A landscape with many peaks, sampled at points; each row gives a point and its height.
A climber steps from a point to the highest of its 4 nearest points, and stops where none of them is higher. Distance is the straight distance between rows; heights are no part of it.
zulo (h 328): [-26   9  21 -22 -19  29 -37 -16 -36   7   2  28 -19   7  13 -10   5   5
 -22  -7  20 -16  23]
kag (h 334): [ 16 -27 -18  31   1  27  -7   0  30 -24 -19 -19 -20   2 -14  -5   5  33
   4  27  -4  23   4]
tebo (h 567): [-24   9  -5  19  -6  52 -10  -6 -50 -40  10  -3  -2 -14   6 -45 -42 -24
 -10 -13  -8 -25 -13]
rif (h 595): [  6 -21  -5   4  21  11  25 -10   9 -14 -20 -10   3 -19  14  22  -9 -31
   7   7   9  28  22]
fefu (h 412): [-28  41 -35 -11 -11  50 -24  -6 -34  -4  26   5   1  12  -3 -40 -33  20
  -4   0  -4   0 -35]
Fip (h 411): [-43  30  17 -24 -28 -44   6   5   6  31   6 -44  51   0  -8  25  33 -34
  38   8   6 -19 -23]
Boror (h 632): [-22 -25 -10 -11  20  -9  40 -25  12   9  -7  10  11 -26  13  34 -10  -9
   0  23  12   7  22]
deveb (h 670): [-24 -13  17 -23 -36  -1  49   3  21  46   0   2  29 -10  36  31  13 -23
   7  27   1   9  31]
gisu (h 617): [ 29 -18  -4  16  10  11 -17   9 -35 -17 -13 -20  -5  19   3   9 -61  -9
   2 -20 -14 -19 -61]
ziru (h 665): [-13   9  25  -3 -21 -10  16   4  13  45  -2 -10  23  -1  12  18  19 -32
  -2   3   2  -3  32]
sipe (h 390): [ 23   6 -22  39  18  -2  -8  36  37   1  -9 -18  -9  -7  -5 -11 -18   0
  20 -19 -14 -12 -40]
dof (h 666): [ -3   7  12 -18  -7 -37  44   4   7  44  -8  15  23  -2  33  28   8 -32
  -6  36   6  18  15]
fopa (h 54): [ 13  -2  14  19  41 -48  24  -6  -8  12 -16  -9 -11 -14  28  14  22  -3
  80 -27  29  35 -30]
feri (h 368): [-14  -1  17  31   9 -24  28  15  17  10  15  -8   7   7  -1  21  23 -32
  50 -11  -2  50  -3]
bisi (h 798): [ 14  10 -28  45  16   5   9  11  22   0 -15 -23   1 -19   5 -13 -30 -18
  37 -18  -1  25 -27]
Rilo (h 603): [-26 -12 -13  -9  -2  23  26 -12  13 -12 -19  -6  27  -1  -3  23  14   8
 -21  25  -5 -10  46]
bafik (h 522): [ 23 -18 -11  13  15   8 -13  10  -3 -31 -39 -29 -24   7  -2  -2 -43  41
   7  19 -16  -8 -43]
Kadiv (h 440): [-23  18  13   7 -12  16 -25 -21 -38  -8  16  26 -19   3  14 -30 -17   5
   0   4  21 -41   5]
tun (h 431): [ 36 -36  18 -41  -9  -6 -37 -10   6  -6   8  13 -39  19 -22   0 -17  36
 -49  13 -29  13  -3]
bigo (h 644): [-17  22  11   0  -8   6   3  -3  25  50   1  -8  24  -1  13   4   4  -6
 -20  11  -9 -50  15]
Zefa (h 364): [  4   3  18   5  -2  31 -21  -5 -19 -39   4  16 -31  12  10  -8   5  20
 -25  19   9  -9 -11]
Fol (h 407): [  6  21  12  16  11  -6  17  -4 -14  29  34  -2  -3  -8  26 -24  11  15
 -16  22  25 -55  27]
gat (h 597): [ 29   4  -1 -11  22 -32  32   9  -5  16  25  19  -3 -13  31  28  22 -35
  52   8  32  42  16]
semil (h 655): [  9  -9   2  -6  11  50 -24  -6 -45 -19   1 -10  14   8  -6 -15 -49   3
 -25 -16  -6   4 -60]
kedis (h 246): [-14  -9   5 -34  -6  10 -24 -22  -4 -15  -7  10 -25  15  14 -15  51  34
 -42  24   3 -38  37]
vame (h 683): [ -9  -4  33 -34 -31 -23  43  -4  22  49   8  -2  24  -7  37   2  26 -44
 -21  32  10  -2  13]
Rako (h 239): [ -4  10  18  18   8 -31  20  18  -4 -22 -15  -2  -3  -6  25  24  25 -19
  57 -40  34  61 -33]
nav (h 496): [ -6  36  -5  32   6 -31   8  19  15  21  -8 -22  -5 -16 -32   7  17  -3
   7 -38  13   1  -6]
gupu (h 633): [  3   0  -3 -11   4 -50  42  10  11  40  13  18  -5 -12  31  21  24 -17
  42  11  33  32  17]
rame (h 594): [ 10  -4 -15 -32  20 -31  57  35  12  43  27   5  10 -17  13  28  27  -6
  41   7  20   5  21]
nas (h 324): [ 22 -23 -13  53  -4  20  21   6  32   5  -8  -6   1 -10 -17  -6 -13  11
  28  -3 -19   2 -17]
toba (h 453): [  7  23  -1   6  -7 -26  -2   0  10  18  21  13  -1  -7   7 -39  10   2
 -14 -13   4 -40   9]
mobi (h 361): [-44  14   5  -6 -22 -63  13  13   8 -15   4 -11  18   0 -11  36  27 -49
  52 -24  13  23 -19]
tedan (h 130): [ 13 -17  11 -44  -5  18 -40 -15 -21 -28 -14  45 -15  20  24  11  10  52
 -48   5   9 -11  15]
Bok (h 620): [ -6   3   1  20   4  21  10  -3  43  34 -26 -16  14  -1 -15  24   1 -12
   2  20  -1 -10  41]
mizap (h 540): [  0  -7   2  28  18 -12  31   4  20   8  -6  -6  12 -21  -3   1 -13 -40
  41  -7  -4  48  16]
Merod (h 433): [-37  29  -7  -1  -7 -19 -10 -36 -12  10  27   9 -22   3  -6 -24  -6 -20
  -8 -46   1 -16   3]
zano (h 558): [ 48 -11  -3  -3   6  17 -22  -7  -3 -29  -6 -23 -31   5   0   1 -15  25
 -14  13 -24  -3 -50]
liv (h 140): [  4  -8   5  48   6 -24  14  20  17  -4 -16  -7  35   9  16   7 -15 -33
  38 -36  -2  30 -29]
dimen (h 363): [ 18 -25  -1  20  12  23 -32   4  -1 -21 -14 -12 -31  -6   6 -16  -9  50
   1  29  -2 -24  -6]
potup (h 387): [-16   2   4 -17  -3  33  -3  -7   2 -11  -8  -4 -11  25  -3  -6  38  46
 -40  28  -5 -46  41]
mide (h 403): [-19  31  -3 -14 -32  34 -40 -15 -24  19  -7  25  25  11  -5 -33  -3  19
 -15  -5  14   7  -6]
famid (h 628): [  5  11 -16  18   8   5  -9   1 -40 -25  -8  -4 -34  -6  20 -22 -46 -18
  -3  -3 -16 -19 -40]
pova (h 326): [  3  13  -8  27   1 -38  22  21  36  -2   1   2   1 -19 -14 -12 -19 -13
  42 -28  -8   5 -37]
gup (h 487): [ 34 -37 -28  31  20  34  23 -17  26 -19 -38 -22  12 -12 -17  19 -13 -15
  20  12   1  29  -2]
lepa (h 415): [-32  23 -36  -7 -12  34 -25 -17 -19   2  29  14 -12  36  -6 -40 -23 -20
   4 -49  -7  13 -18]
Zimik (h 523): [ -9  -8  -4  14  15  18   0  -1  27   2 -17  -6 -11  -1   7 -11   6  26
 -19  16  10 -31  39]
ketu (h 450): [ -4  44  -5  19  -6 -52  10  -1  14  32  24  -1  20  -9 -15 -24  31   3
 -10 -22  11 -42  10]
Vog (h 231): [ 37  12  10 -30 -34  29 -26  25 -33  -6 -23  64  21  45  10  -7   7  13
 -49 -12  12   9  23]
bon (h 360): [ 16 -13  -4 -58   3  16 -17  24  15 -19   4   6 -33  -1 -25  14   6  67
 -31  21 -17 -16  -6]
lokod (h 566): [  5   5  -4  37  -4 -23  16  13  32  22   5  -1   5  10 -26   0  -5 -36
  15 -22 -14 -16  13]
Tufis (h 319): [ -6   0  14 -15 -14  30 -64  -4 -48 -30  -8  27  14  18  14  -4   3  25
 -38   0   8  13   5]
Pafit (h 437): [-29  29  26   9 -30 -48   8  13   9  32  22 -37  51 -18 -14  10  35 -29
 -10 -18  -8 -22  13]
mufe (h 416): [ 22 -36 -32 -21  -2  -7 -19  -3  18 -44   3 -22 -21  -3 -25   9  -6  40
 -21  11 -10   1   0]
nov (h 653): [-20  -9   1 -15   6   2  29  -9  19  28  -2 -27  22  -9  13  32  -2 -31
   0  25  -7  13  47]
mutin (h 565): [ 19 -16 -18 -37  42 -13  36  22   6  22  12  27   8 -37  -2  20  11 -17
  40  14  21  18  29]
dig (h 627): [-15 -12   7  33  -8  -8  24 -13  20  18   3  17  15   8 -10  11   6 -27
   6  19 -11  20  18]
kod (h 445): [ -6   0 -19  36  14  21   0  15   9  -7   3  -4  -7  -9  -8  14   0  11
  12  27 -13 -11  -9]
kome (h 611): [ -2 -25 -15 -20  20   1  29 -13  -6 -18 -16  23  11 -22   4  15  -7  -2
   5  40  23  24  30]
Sab (h 421): [-37  29 -22   1  -2  29 -28 -31 -33  -2  23  13  -3  15  -2 -54 -23 -24
  -1 -45  12  -5  -2]
zoto (h 362): [-23  43 -13 -30  -4 -43  -1  -9  -3  19   6 -54  39 -14 -40  25  15 -38
  52  17   8  -2 -13]
dab (h 406): [ 39 -36  32 -30   1  23 -35   3 -30 -31  -1  19 -26   4 -12  -9 -11  23
 -59 -20  -5  20  -6]
lavev (h 414): [  2 -24 -12  -5  10  24 -10   1   0 -21 -10  -7 -34  11 -20  -3  -3  56
   0  26  -9  -5 -16]
Lavo (h 451): [-22  47  -7  -8  -2 -48  14  -8  -8  15  42 -14   3 -17 -38  -3  26 -11
  -6 -47   2 -18  -4]
Nam (h 529): [ -6  -1   6  15 -10  23 -29 -11 -36 -21  -6   8 -12   0  19 -16 -17  -4
 -18   1  -4 -36 -25]
Gis (h 486): [ 30 -28   3 -21  -4  19 -23 -17  -5 -36  -8  15 -42  -7  -2  22  -3  26
 -24  11 -31   8 -12]
fis (h 494): [ -2  20  -1  23   1 -33   0   5  14  -3  22   9 -25   0 -19 -28  -3  18
  14 -29 -12 -33   6]
feg (h 333): [ 47 -12  22 -42  -5   9 -29 -13 -26 -33  11  45  -1  29 -16 -19   7  36
 -50 -15 -29  29  18]
suzaz (h 629): [ 12  18  -5  30   6  17 -14  11  20  -8   6  -8 -18  -5   0 -37 -17   6
  -1  12 -15 -24  -7]
mikoz (h 612): [ 35 -21   3  -5  10  29 -17  -7 -41 -32   3 -16  -3  22   7 -16 -33  17
 -21  -6 -39  -5 -39]
Dak (h 377): [ -2 -52 -36 -11  -5   0   5  11   7 -57 -14 -16  10   3 -28  14 -19  29
 -10  17   2  32  28]
Gebiv (h 613): [-19 -15   9 -13  11  32  -4  12  36  34 -22  -4  14   3   0   3  32   2
 -21  23   1 -15  33]
Gekiv (h 563): [  2   2  11  18  21 -48  19   4  -8  22 -11  24   3   4   6  24  18 -41
  31  -7  32  50  -7]
Sok (h 373): [ -7  15  12 -29 -26  28 -52   5 -30  -7  -1  28  32  30   8 -13  -7  39
 -34   3  16  -1   8]
feror (h 456): [-36  34  22   6 -10 -33  17  19  21  19  24 -31  15 -13 -38   8  17 -24
  26 -32  -9 -13  -8]
Ralu (h 430): [ 52 -49  32 -12  -8   6 -30 -24 -14 -33  -5   6 -36  16  -2   1  -4  14
 -50 -19 -47  22 -28]

For each start below, name the point where the climber stops.
Fip => vame
zoto => vame
kome => vame
mobi => vame
feg => semil
dab => semil
bon => semil
